Points, in no order, along strands that fork, close into loops and pass close to each other.
Points whose rows are less than 49.1 apart are linked; no others are. Some points are linked to none.
j812: | -19 |   4 |   2 |  19 | -12 |   0 |   2 |  -6 |  -8 |  13 | -10 |  20 |  -7 | -26 |  -3 |  -3 |   7 | -11 |   2 | -26 |  17 |   2 |   6 |   3 |
j415: |  15 |  45 |  -7 |  11 |   2 |  -7 | -32 | -41 |  11 |   1 |   4 | -19 |   4 | -10 | -17 | -16 | -12 |  17 | -10 | -24 |  -5 |   9 |   8 |  -7 |
j116: | -10 |  -9 |  -3 |  -3 |  -8 |  -3 |  -8 |  19 | -23 | -14 |  12 |   4 |  16 |  19 |  -3 |  -6 | -13 |  27 |  -8 | -11 |   8 |  -4 |   9 |  10 |
j477: | -23 |   3 |  16 | -25 |   1 | -31 |  13 |  18 |  18 |  12 |   0 |   3 |  21 | -19 |   8 |  -5 | -13 | -19 |  -1 |  18 |   4 | -15 |   2 |  14 |
j213: |  25 | -10 | -10 |  24 |  -7 |  19 |  -2 |  -6 | -19 |   6 |  11 | -11 |  -5 |  -5 | -17 |   7 |  29 |  28 |  15 |  -7 |   9 |  19 | -17 | -15 |
j133: |  -4 | -25 |  11 |   5 | -10 | -18 |  28 |   2 |   3 |  17 |  21 | -15 |  21 | -32 |   3 |  19 |  15 |   0 |  13 |   4 |   6 |  -6 |  -2 |   8 |
j767: |  17 | -14 |  -6 |   8 |  -9 |   9 |   1 |   7 | -20 | -12 |  14 |  -7 |   9 |   6 |  -9 |   7 |  20 |  20 |   5 |   0 |   4 |  11 | -11 |   2 |
j206: |  32 |  17 |  -3 |  17 |  -6 | -10 | -12 | -15 |  -7 |   2 |  13 | -18 |  22 | -11 | -11 |   0 |  20 |  17 |  -4 |   0 |   1 |  10 |  -7 | -12 |
j44: |  10 |  20 | -17 |   7 |   8 |  15 | -39 | -24 | -10 | -26 |  -6 |  -1 | -25 |  22 | -15 | -18 | -11 |  16 |  -4 | -25 | -25 |   7 |   8 |  -6 |
j668: | -17 | -17 |  17 | -27 | -14 | -34 |  25 |  21 |  -2 |  11 |   3 |  12 |  38 |  22 |   6 |  20 |   1 |  -4 | -10 |  17 |  17 | -20 |   9 |  -4 |
j764: |  -4 |  -9 |  -4 |  11 | -11 |  17 | -10 |  15 | -31 | -13 |  18 |  -5 |   6 |  17 |  -4 | -10 | -13 |  42 |   0 | -16 |  -2 |   4 |  -2 |   9 |
j776: | -19 | -35 | -12 | -21 |  22 |  11 |  -5 |  29 |  -2 | -11 | -15 |  24 | -13 |  40 |  13 |  -8 | -32 |  -3 |  -2 |   6 |  -2 |   4 |  15 |   6 |
j514: |   4 |  34 |   6 |  12 | -17 | -16 | -22 | -34 | -17 |  -2 |  -8 |   0 |  19 |  -7 |  -7 |   2 |   9 |  -2 | -16 | -21 |  -2 | -11 |   4 |  -5 |
j965: | -23 | -13 |   9 | -11 |  -2 | -29 |  19 |  17 |   9 |  16 |  14 |   1 |  28 | -21 |  10 |  -2 |  -8 |  -4 |   6 |   5 |   9 | -13 |   7 |  10 |
j147: |  19 |  34 |  12 |  15 |   6 |  -5 |   2 | -16 |  21 |  18 | -17 | -20 |   5 | -29 |  11 |   3 |   4 | -26 |  -5 |  13 |  -2 | -21 | -15 | -14 |
j26: | -33 |  17 |  17 | -22 |  -6 | -32 |   3 |  13 |   0 |  11 | -12 |  19 |  28 |   7 |   4 |  -3 | -19 | -12 | -15 |  -3 |   9 | -22 |  16 |   1 |
j744: |  12 |  34 | -14 |   8 |   7 |   7 | -39 | -38 |   6 | -11 |   0 |  -6 | -15 |   3 | -16 | -24 | -13 |  20 |  -2 | -30 | -11 |  10 |   9 |  -7 |
j242: |  23 |   2 |   6 |  24 |  -4 | -15 |  10 | -15 |  15 |  20 |  34 | -30 |   9 | -29 |  -5 |  -7 |  12 |  20 |  13 |   8 |   4 |  11 |  -1 |  -6 |
j498: |  -1 |  -4 |  -6 |   6 |  -7 |  21 | -18 |  -5 | -31 | -22 | -13 |  20 | -16 |  34 |  -3 |   3 |   7 |   9 | -10 | -20 |  -8 |   5 |   4 |  -2 |
j142: |  -2 | -23 | -17 |  14 |  18 |  52 |   2 |  18 |  -1 |  -7 |   3 |  -5 | -44 |   3 |   4 |  -8 | -11 |  28 |  21 |  -2 | -21 |  24 |  -8 |   0 |
j577: |   2 |  60 |  17 |  -1 |   3 | -15 |  -4 | -10 |  20 |   9 | -21 | -26 |  13 | -15 |   0 |  -2 | -22 | -29 | -13 |  15 | -17 | -30 |  -3 |   5 |
j261: |   0 |  15 |  -9 |  -5 |   0 |   6 | -39 | -30 | -14 | -27 | -18 |  12 | -21 |  37 |  -9 |  -9 |  -6 |   1 | -14 | -26 | -28 |  -4 |  19 |   0 |
j859: |  20 |  30 |  19 |  27 |   2 |  -7 |  12 | -16 |  15 |  32 |  -6 | -37 |  15 | -31 |  17 |   9 |   5 | -15 |   6 |  14 |  -6 | -33 | -20 | -15 |
j829: |  15 | -19 |   1 |  17 |  -3 |   5 |  19 | -13 |   9 |  19 |   8 | -12 |  -5 | -38 |  -4 |  24 |  32 |   2 |  18 |   0 |  13 |   9 | -11 |  -6 |
j263: |   3 | -26 |  -5 | -37 |   2 | -13 |  -1 |  18 |  16 | -17 |   7 |   4 |   2 |  18 |  -3 |   1 |  -6 |  -8 |  -7 |  38 |   5 |  -2 |   1 |  20 |
j626: |  27 | -15 | -20 |  13 |  18 |  45 |  -7 |   9 |   7 |  -5 |  10 | -17 | -34 |   9 |  -5 |  -8 |   7 |  37 |  23 |   4 | -19 |  22 | -21 | -24 |
j404: | -17 |   8 |  -9 |  17 |  -5 |   8 | -14 |  -7 |  -9 |  -6 |  -4 |  17 | -19 |  -8 |  -3 | -16 |  -6 |   4 |   3 | -34 |   7 |   6 |   8 |   4 |
j326: |  26 |   9 |   6 |   5 |   8 | -13 |   7 |  -9 |  29 |  15 |  11 | -22 |   4 | -33 |   8 |   4 |  10 |  -4 |   5 |  18 |   2 |  -4 |  -9 |  -5 |
j193: |   6 | -33 |   4 |   2 |  -6 |  -3 |  24 |  -2 |  10 |   7 |  15 | -12 |   6 | -26 |  -2 |  26 |  24 |   3 |  18 |   0 |  10 |   7 | -14 |   8 |
j636: |  -5 | -21 | -12 |   1 |   8 |  19 |   5 |   7 |  -3 | -13 |  -9 |  20 | -24 |   3 |   4 |  -3 |   4 | -15 |   8 | -11 |   5 |  16 |   5 |   5 |
j122: |  -3 |  19 |  20 |  23 |  -2 | -25 |  21 |  -9 |  19 |  32 |  19 | -38 |  19 | -40 |  13 |  -7 |  -9 |  -7 |  10 |  17 | -14 | -25 |  -4 |   3 |
j868: | -13 |  24 |  36 |  -4 |  -7 | -23 |  23 |   6 |  -3 |  16 | -12 | -14 |  25 |  -7 |  15 |  14 |  -3 | -27 |  -9 |  29 | -12 | -45 | -13 |  -1 |
j380: | -21 |  -9 |   5 | -26 |  -6 | -17 |   2 |  21 |  -4 |  -5 |  -9 |  30 |  17 |  46 |   7 |   4 | -16 |  -2 | -13 |   3 |  20 |  -6 |  17 |  -1 |
j349: |  12 |  45 |   4 |   3 |  -9 | -18 | -18 | -24 |   0 |  -2 |  -7 | -14 |  20 |  -5 |  -9 |  -6 |  -7 |  -7 | -21 | -10 |  -8 | -12 |   6 |   4 |
j911: | -13 |  -8 |  -2 | -15 |   2 |   3 |  -7 |   3 | -12 | -15 | -18 |  35 | -17 |  41 |   8 |  -4 |  -7 | -19 | -12 |  -6 |  -1 |   5 |  18 |  -1 |
j269: |   2 |  -4 | -11 |  26 |  -7 |  31 |  -9 |   6 | -29 |  -3 |  15 |  -6 | -10 |   4 |  -6 |  -6 |  -1 |  47 |  12 | -22 |  -1 |  17 | -11 |  -1 |
j916: | -20 | -51 |  -1 | -23 |  11 |   5 |  24 |  12 |   9 |   0 |  -8 |  15 |  -6 |  -4 |   4 |  26 |   5 | -15 |  13 |  -5 |  15 |  13 |  -6 |   9 |
j184: |   2 | -14 |   5 |  20 |  -9 | -21 |  24 | -10 |   9 |  25 |  35 | -29 |  18 | -38 |   3 |   7 |  15 |  11 |  14 |   8 |  -1 |  -2 |   2 |   0 |
j216: | -22 | -46 |  -9 |  -6 |  11 |  26 |  24 |  15 |  -9 |   4 |  -5 |  16 | -12 |  -1 |  -5 |  21 |   0 |  -3 |  18 | -14 |  20 |  13 |  -2 |   9 |
j470: |  32 |  48 |  -5 |  -2 |   3 | -13 | -20 | -25 |  13 |   2 |  -2 | -28 |  20 |  -7 | -14 |  -6 |  -5 |  -7 | -17 |  10 |  -5 |  -6 |   3 |  -8 |
j906: |  19 |  12 | -12 |  14 |   6 |   9 | -14 | -11 |  14 |  -2 |  14 |  -6 | -18 |  -8 |  -8 | -22 |   1 |  15 |   8 |  -8 |   3 |  19 |  -1 | -11 |
j186: |   7 | -17 |   2 |  13 | -18 |  -4 |  13 |  -3 | -25 |   4 |  14 |  -3 |  19 | -10 | -10 |  15 |  28 |  10 |   5 |  -4 |  10 |   3 |  -5 |   0 |
j607: |  14 |  17 | -10 |   4 |   8 |   2 | -12 | -11 |  13 | -11 |   1 |   1 | -12 |  -9 |  -7 | -17 |   2 |  -9 |  -1 |  -4 |  -2 |  11 |   3 |  -3 |
j994: |  -3 | -36 |   7 | -18 | -11 |  -1 |  24 |  13 | -12 |  -4 |   3 |  12 |  14 |  19 |   3 |  32 |  17 |   0 |  -1 |   5 |  19 |   2 |  -3 |   4 |
j928: | -11 | -39 |   2 | -21 |   3 |  13 |  19 |  22 | -13 | -12 |  -7 |  23 |   0 |  43 |  11 |  26 |   2 |   3 |   0 |   6 |  19 |   6 |   2 |   2 |
j583: |  21 |  21 | -16 | -10 |  10 |  -2 | -20 | -16 |  15 | -22 |  -9 |   1 | -14 |  14 | -13 | -19 |  -3 | -19 | -12 |   8 | -14 |   7 |  12 |  -4 |
j372: |  -6 | -11 |  23 |  -5 |  -2 | -25 |  24 |   3 |  29 |  20 |   4 | -22 |  15 | -40 |  16 |  19 |   3 | -19 |  13 |  23 | -11 | -25 | -17 |   9 |
j36: | -19 | -26 | -15 |  -6 |  19 |  24 |  -4 |  29 |  -8 | -14 |  -3 |  15 | -18 |  15 |  11 | -13 | -32 |  11 |   6 |  -7 |  -1 |  11 |   7 |  11 |
j174: | -15 |  31 |  24 |   8 |   0 | -23 |  18 |   5 |  18 |  26 |   5 | -27 |  19 | -36 |  14 | -12 | -20 | -18 |   8 |  18 | -14 | -29 |  -9 |   6 |
j759: | -21 | -23 |  -7 |   4 |   7 |  18 |   2 |  27 | -14 |  -6 |   8 |  13 |  -7 |   7 |   3 | -11 | -24 |  23 |   7 | -18 |  12 |   8 |   6 |  12 |
j85: |  -9 | -13 |  -2 | -18 |   1 |  -8 |   6 |  15 |   9 |  -8 |   3 |  11 |   6 |  -5 |   4 |  -6 |  -4 | -11 |   3 |   6 |   7 |   4 |   3 |  14 |
j792: |  -9 |   6 |   4 | -33 |   5 | -21 |   4 |   5 |  25 |  -3 | -20 |  12 |  -3 |   6 |   8 |   1 |   0 | -44 | -10 |  34 |  -6 |  -4 |   2 |   8 |
j346: | -40 |   2 |  14 | -11 |  -4 | -23 |  11 |  13 |  -2 |  18 | -22 |  30 |  19 |   1 |   8 |   2 |  -4 | -19 |  -8 | -12 |  17 | -14 |  12 |  -4 |
j189: |   3 |  -3 | -16 |  23 |  -1 |  46 | -26 |  -4 | -38 | -14 | -15 |   7 | -34 |  26 |  -5 |   1 |   5 |  26 |   3 | -21 | -27 |   5 |  -6 | -15 |
j611: |   6 | -14 |  -9 |  13 |   9 |  17 |   7 |  -6 |  16 |   6 |   5 |   4 | -25 | -22 |  -4 |  -4 |  11 |  -1 |  18 | -10 |   9 |  24 |  -3 |  -2 |
j597: |  15 |  28 |  13 |  26 |  -7 | -24 |   9 | -19 |  10 |  28 |  20 | -41 |  27 | -32 |   7 | -11 |  -4 |   4 |  -1 |  13 |  -8 | -16 |   0 |  -4 |
j690: | -20 | -22 |  17 | -13 |   1 | -21 |  25 |   9 |  27 |  21 |  -4 |  -4 |   8 | -37 |  13 |  21 |   1 | -23 |  14 |   9 |   0 |  -7 | -13 |  12 |
j880: |  -6 | -38 |   0 | -32 |  -2 |  -4 |   9 |  27 |   2 | -14 |   3 |  15 |   6 |  38 |   5 |  13 |  -5 |   3 |  -4 |  22 |  11 |   1 |   0 |   9 |
j838: | -17 |  -5 |  25 | -28 | -13 | -39 |  26 |  19 |   7 |  12 |   4 |  -1 |  35 |   4 |  12 |  23 |   3 | -15 | -10 |  35 |   0 | -30 |   1 |   3 |
j215: |  13 | -17 |   6 | -12 | -12 |  -8 |   7 |   7 | -11 | -14 |  10 |   2 |  16 |  20 |  -1 |  13 |  18 |   4 |  -6 |  11 |   7 |   3 |  -2 |   8 |
j364: | -21 |  28 |  32 | -15 |  -5 | -23 |  15 |   6 |   3 |  13 | -24 |   7 |  15 |  -1 |  17 |  12 |  -5 | -35 | -17 |  20 |  -5 | -32 |  -7 |  -3 |
j986: |  16 |   4 | -10 | -14 |  -2 |   2 | -17 |   5 |  -7 | -29 |   6 |  -2 |  -2 |  29 |  -9 |  -9 |  -3 |   6 | -12 |  12 |  -4 |   4 |   2 |  10 |
j988: |  10 |   1 |   0 |  17 |  -6 |  -4 |   6 |  -7 |   3 |   8 |  23 | -10 |   6 | -26 |  -2 |  -8 |  11 |  14 |  11 |  -5 |  13 |  14 |  -2 |   3 |
j748: |  37 |  32 | -10 |  19 |  19 |   5 | -22 | -33 |  18 |  25 |  13 | -15 |  -8 | -12 | -12 | -17 |   2 |  21 |  -7 | -13 |   6 |  18 |  -1 | -37 |
j493: | -22 |  18 |  18 | -27 |  -3 | -23 |  10 |   7 |  10 |   6 | -26 |  24 |   7 |   9 |  13 |   4 |  -4 | -40 | -15 |  20 |   0 | -13 |   3 |   0 |
j188: |   9 |   6 | -11 |  15 |  -3 |  17 | -18 | -15 | -22 | -18 | -14 |  15 | -22 |  16 |  -8 |  -1 |  19 |  -4 |  -2 | -19 |  -8 |   9 |   4 | -12 |
j285: |   8 |   6 |  -6 |   2 |  -1 |   3 | -10 | -14 |  -9 | -18 | -18 |  22 | -16 |  16 |   0 |   0 |  16 | -23 |  -9 |  -8 |  -6 |   4 |   8 |  -7 |
j889: | -24 | -28 |   5 | -11 |  -4 | -24 |  19 |  24 |  -5 |   8 |  19 |   3 |  33 |  -3 |   0 |   2 |  -6 |   7 |   6 |  -5 |  17 | -11 |  15 |   9 |
j433: |   7 |  18 |   4 | -14 |  -8 | -21 |  -4 |   0 |  -2 |  -9 |  11 | -12 |  25 |   1 |  -8 |  -7 |  -6 |  -2 | -13 |  14 |   2 |  -8 |   6 |  12 |
j336: | -28 | -24 |  14 |  -9 |   2 | -11 |  31 |   8 |   6 |  24 | -15 |  14 |   5 | -30 |  10 |  28 |   9 | -28 |  10 |  -2 |  13 |  -5 |  -7 |   6 |
j530: |  26 |  18 | -15 |  26 |  10 |  17 | -22 | -26 |   8 |   8 |   2 |  -4 | -29 |  -8 | -12 | -18 |  12 |  15 |   6 | -21 |   1 |  20 |   0 | -31 |
j782: | -15 | -36 |   0 |   6 |  -7 |  14 |  26 |   6 | -15 |   9 |   7 |   6 |   1 | -14 | -11 |  20 |  14 |   4 |  16 | -14 |  24 |  11 |  -2 |   7 |
j318: |  40 |  27 |  -3 |  13 |  14 |  -3 | -11 | -27 |  30 |  24 |  12 | -24 |   3 | -25 |   0 | -11 |   4 |   6 |  -4 |   5 |   8 |   7 |  -8 | -27 |
j386: |  -7 |  12 |   5 |  -1 |  -5 |  -4 |   1 | -11 |  -3 |  -3 | -26 |  23 |  -7 |   0 |   7 |   5 |  17 | -37 | -15 |  -4 |   0 |  -4 |   5 |  -5 |
j341: |  -1 | -10 |  -9 |  23 |  -1 |  25 |   1 |  -1 |  -6 |   6 |   8 |   5 | -24 | -13 |  -8 |  -8 |   7 |  17 |  16 | -22 |  10 |  22 |  -2 |   1 |
j678: |  -4 |  36 |   9 |  -4 |  -6 | -13 |  -9 | -20 |   5 |  -5 | -26 |  13 |   1 |   3 |   0 |  -1 |   2 | -34 | -22 |  -3 |  -8 | -13 |   9 |  -2 |
j693: |  27 |  14 | -13 |  21 |  -4 |  11 | -24 | -12 | -14 |  -2 |  22 | -20 |   3 |   6 | -19 | -18 |   0 |  44 |   8 | -12 |  -4 |  16 |  -9 |  -7 |
j926: | -18 |  18 |   1 |   3 |  -9 | -11 | -14 |  -8 |  -6 |  -9 |  -3 |  13 |   8 |  -2 |  -2 | -13 |  -9 |  -3 |  -8 | -23 |   7 |  -4 |  10 |   9 |
j915: |  -6 |  16 |  10 |  28 | -10 |  -3 |  11 | -12 |   1 |  26 |  -6 |   2 |  -3 | -42 |   2 |   0 |  12 | -12 |   5 | -12 |  15 |  -3 |  -3 |  -4 |
j413: |  -3 | -26 | -11 |  -3 |  15 |   9 |  13 |   4 |  17 |  -3 |  -4 |  14 | -23 | -18 |   4 |   3 |  10 | -23 |  15 |  -4 |   6 |  21 |  -1 |   7 |
j699: |   0 |  13 |   7 | -13 | -18 | -14 | -13 |  -9 | -20 | -15 |  -4 |  17 |  17 |  41 |  -2 |   7 |   2 |   1 | -23 |  -4 |   4 |  -5 |   6 |   3 |
j550: |  36 |  37 |   3 |  13 |   1 | -18 |  -6 | -24 |   8 |  17 |  10 | -38 |  27 | -20 |  -4 |  -5 |   0 |   4 |  -8 |  12 |  -3 |  -7 |  -4 | -10 |
j277: |   2 | -42 | -13 | -14 |  15 |  33 |   7 |  21 |  -7 | -24 |  -7 |   8 | -27 |  29 |   6 |  16 |   0 |   1 |   7 |  11 | -13 |  16 |  -1 |   5 |
j855: |   6 |  28 |   8 |  26 |   2 |  -3 |   4 | -17 |  18 |  21 | -15 |  -4 |  -5 | -37 |   7 |   0 |   7 | -22 |  -3 |  -2 |   5 | -10 |  -6 |  -9 |
j505: | -27 |  12 |   4 | -15 |  -4 | -19 | -12 |   3 |  -1 |  -5 |  -9 |  24 |  15 |  15 |   2 | -14 | -20 |  -8 | -16 | -20 |   7 | -11 |  18 |   9 |
j463: |  21 | -17 |  -6 |  20 |  -2 |  16 |   9 | -11 |   2 |  17 |  18 | -15 | -12 | -24 | -13 |  11 |  29 |  22 |  21 |  -6 |  15 |  22 | -14 | -12 |
j526: |   3 |  -3 |  23 | -11 |  -8 | -32 |  21 |   7 |  20 |  16 |  11 | -34 |  27 | -24 |  12 |  18 |   2 | -16 |   2 |  39 | -18 | -36 | -11 |   9 |
j569: |  25 |  14 | -15 |  18 |   7 |  29 | -30 |  -5 |  -5 |  -4 |  16 | -20 | -15 |  13 | -12 | -22 |  -6 |  50 |  12 | -12 | -14 |  20 | -18 | -18 |
j718: |  12 | -35 |  -4 |  -1 |   0 |   8 |  15 |   6 |  10 |  -2 |  25 | -15 |  -3 | -14 |  -4 |  12 |  14 |  21 |  20 |   0 |   5 |  15 | -13 |   7 |
j33: | -15 |  27 |  11 | -15 |   7 | -23 |   5 |   7 |  24 |  10 |  -7 |  -1 |  10 | -28 |   8 | -16 | -19 | -27 |  -3 |  16 |  -5 | -12 |   0 |  14 |
j482: |   0 |  45 |   8 |  -1 |   2 | -17 |  -2 |  -9 |  24 |   8 |  -5 | -17 |  11 | -27 |   0 | -18 | -20 | -18 |  -5 |   8 |  -8 | -13 |   2 |   7 |
j721: |  -6 | -12 |  -5 | -39 |  -1 | -13 | -10 |  16 |  12 | -17 |  -1 |  12 |   1 |  39 |  -5 |  -5 | -14 | -15 | -15 |  35 |   7 |  -1 |  15 |  16 |
j488: | -16 | -22 |  -5 |   3 |  -1 |  30 |   2 |  13 | -30 | -14 | -10 |  23 | -10 |  29 |   4 |  12 |  -1 |  14 |  -2 | -17 |   5 |   5 |   3 |   1 |
j920: | -24 | -31 | -15 |  10 |  11 |  46 |   8 |  19 | -30 |  -8 | -14 |  18 | -31 |  13 |   4 |   8 | -11 |  14 |   7 | -20 |  -1 |   8 |   5 |   1 |
j900: |  -6 |  41 |  18 |  -4 |  -4 | -16 |   2 |  -8 |   8 |   5 | -24 |  -2 |  10 |  -8 |  11 |   1 |  -5 | -35 | -17 |  11 | -11 | -23 |  -2 |   2 |
j107: |   9 |  -2 | -17 |  30 |   0 |  46 | -14 |   3 | -24 |  -5 |  -1 |  -3 | -30 |   8 | -10 |  -1 |  10 |  39 |  14 | -17 | -12 |  18 | -14 | -13 |
j596: |  30 |  26 | -17 | -19 |  13 | -10 | -22 | -14 |  25 | -15 |  -8 | -15 |  -9 |   3 | -14 | -11 |  -5 | -26 | -15 |  28 | -10 |   0 |   8 |  -3 |
j314: | -27 | -30 |  -2 |   3 |  -4 |  -2 |  13 |  21 | -13 |   7 |  15 |  10 |  14 |   0 |   0 |  -3 | -11 |  18 |  12 | -18 |  22 |   0 |   9 |   9 |
j772: |  -2 |   0 |  -8 | -27 |  -2 |  -4 | -18 |   8 |  -4 | -26 |  -4 |   9 |  -8 |  40 |  -3 | -13 | -19 |  -7 | -16 |  16 |  -1 |   0 |  14 |  13 |
j769: | -18 | -15 |   0 |  -3 |  -6 |   9 | -13 |  13 | -29 | -12 |  -4 |  20 |   7 |  36 |   4 |   2 | -16 |  21 | -11 | -23 |  10 |  -7 |  13 |   2 |
j925: |  -5 |   3 |  -6 |  -7 |  -6 |   9 | -26 | -17 | -26 | -28 | -14 |  22 | -20 |  53 |   2 |  -3 |  -6 |   4 | -16 | -15 | -22 |  -1 |  14 |  -5 |
j483: | -21 | -35 |   6 | -20 |  -1 |  -3 |  29 |  11 |  -3 |   3 | -12 |  24 |  10 |   9 |   3 |  34 |  14 | -17 |   2 |   3 |  18 |   4 |  -3 |   5 |
j563: |  29 |   5 | -26 |  14 |  19 |  45 | -24 |  -3 |   2 |  -2 |   7 | -15 | -36 |  18 | -11 | -21 |  -2 |  36 |  13 |  -4 | -27 |  19 | -14 | -34 |
j603: |  26 | -27 | -14 |   6 |   9 |  28 |   2 |   8 |  13 |  -6 |  22 | -19 | -21 |  -4 |  -6 |   5 |  14 |  31 |  23 |   4 |  -4 |  23 | -21 |  -6 |
j434: | -17 | -19 |  -3 | -15 |   8 |   1 |   9 |  12 |   1 | -10 | -17 |  33 | -14 |  20 |   8 |   2 |   2 | -27 |  -2 |  -2 |   6 |   6 |  10 |   3 |
j845: |  13 | -11 | -17 |  -4 |  10 |  30 | -19 |  18 | -10 | -30 |   1 |  -2 | -28 |  27 |  -1 | -11 | -12 |  19 |  -2 |  16 | -25 |   9 |  -1 |   3 |
j672: |  23 |   6 | -18 |   0 |   5 |  21 | -24 |   2 | -11 | -25 |   6 |  -8 | -11 |  20 |  -9 | -16 |  -3 |  24 |  -2 |   3 | -13 |  12 |  -7 |  -2 |
j183: |   6 |  19 |  25 |   5 |  -6 | -23 |  19 |   1 |   4 |  19 |   0 | -32 |  27 | -20 |  14 |  12 |   5 | -18 |  -2 |  29 | -16 | -39 | -16 |  -2 |
j725: | -12 |  17 |   3 |  11 | -18 |  -9 | -21 | -20 | -25 |  -6 |  -4 |  12 |  10 |   3 |  -8 |  -3 |   5 |   9 | -15 | -34 |   6 |  -9 |   7 |   5 |
j686: |  -5 | -20 | -18 |  -2 |  17 |  47 |  -3 |  31 | -13 | -19 |  -2 |  -2 | -35 |  15 |  11 |  -3 | -21 |  28 |   4 |  10 | -34 |   8 |  -3 |   1 |
j299: |  10 |  17 |  -1 | -28 |   7 | -18 |  -9 |  -2 |  31 |  -8 | -11 |  -5 |  -2 |  -1 |  -7 | -11 |  -7 | -38 | -12 |  38 |  -8 |  -5 |   5 |  12 |
j873: |  -1 |  -9 |  13 | -21 | -19 | -26 |  14 |   7 | -11 |  -2 |   7 |   9 |  30 |  25 |   7 |  16 |  14 |  -4 | -13 |  21 |   8 | -11 |   4 |   5 |
j421: | -31 | -18 |   2 |  -4 |   6 |  -4 |  19 |   8 |   2 |  16 | -14 |  21 |  -1 | -22 |   6 |   5 |   2 | -23 |  10 | -12 |  20 |   5 |   4 |   8 |
j893: |  -6 |  -8 | -14 |  19 |   9 |  38 |  -6 |   6 |  -1 |  -8 |   7 |   5 | -38 |  -1 |   0 | -19 | -12 |  23 |  18 | -18 |  -5 |  23 |   0 |   0 |

A piece is all that can be reached along the links. How many separate loops has the piece of each point below (a circle has one, a figure eight two, a Y none), and how many tips (points with one link)?
j721 => loops 0, tips 6
j488 => loops 0, tips 6
j470 => loops 0, tips 3

How many points has the smallest loop of links through each point below? Write none if it is on no loop.
j686 => none
j792 => none
j470 => none
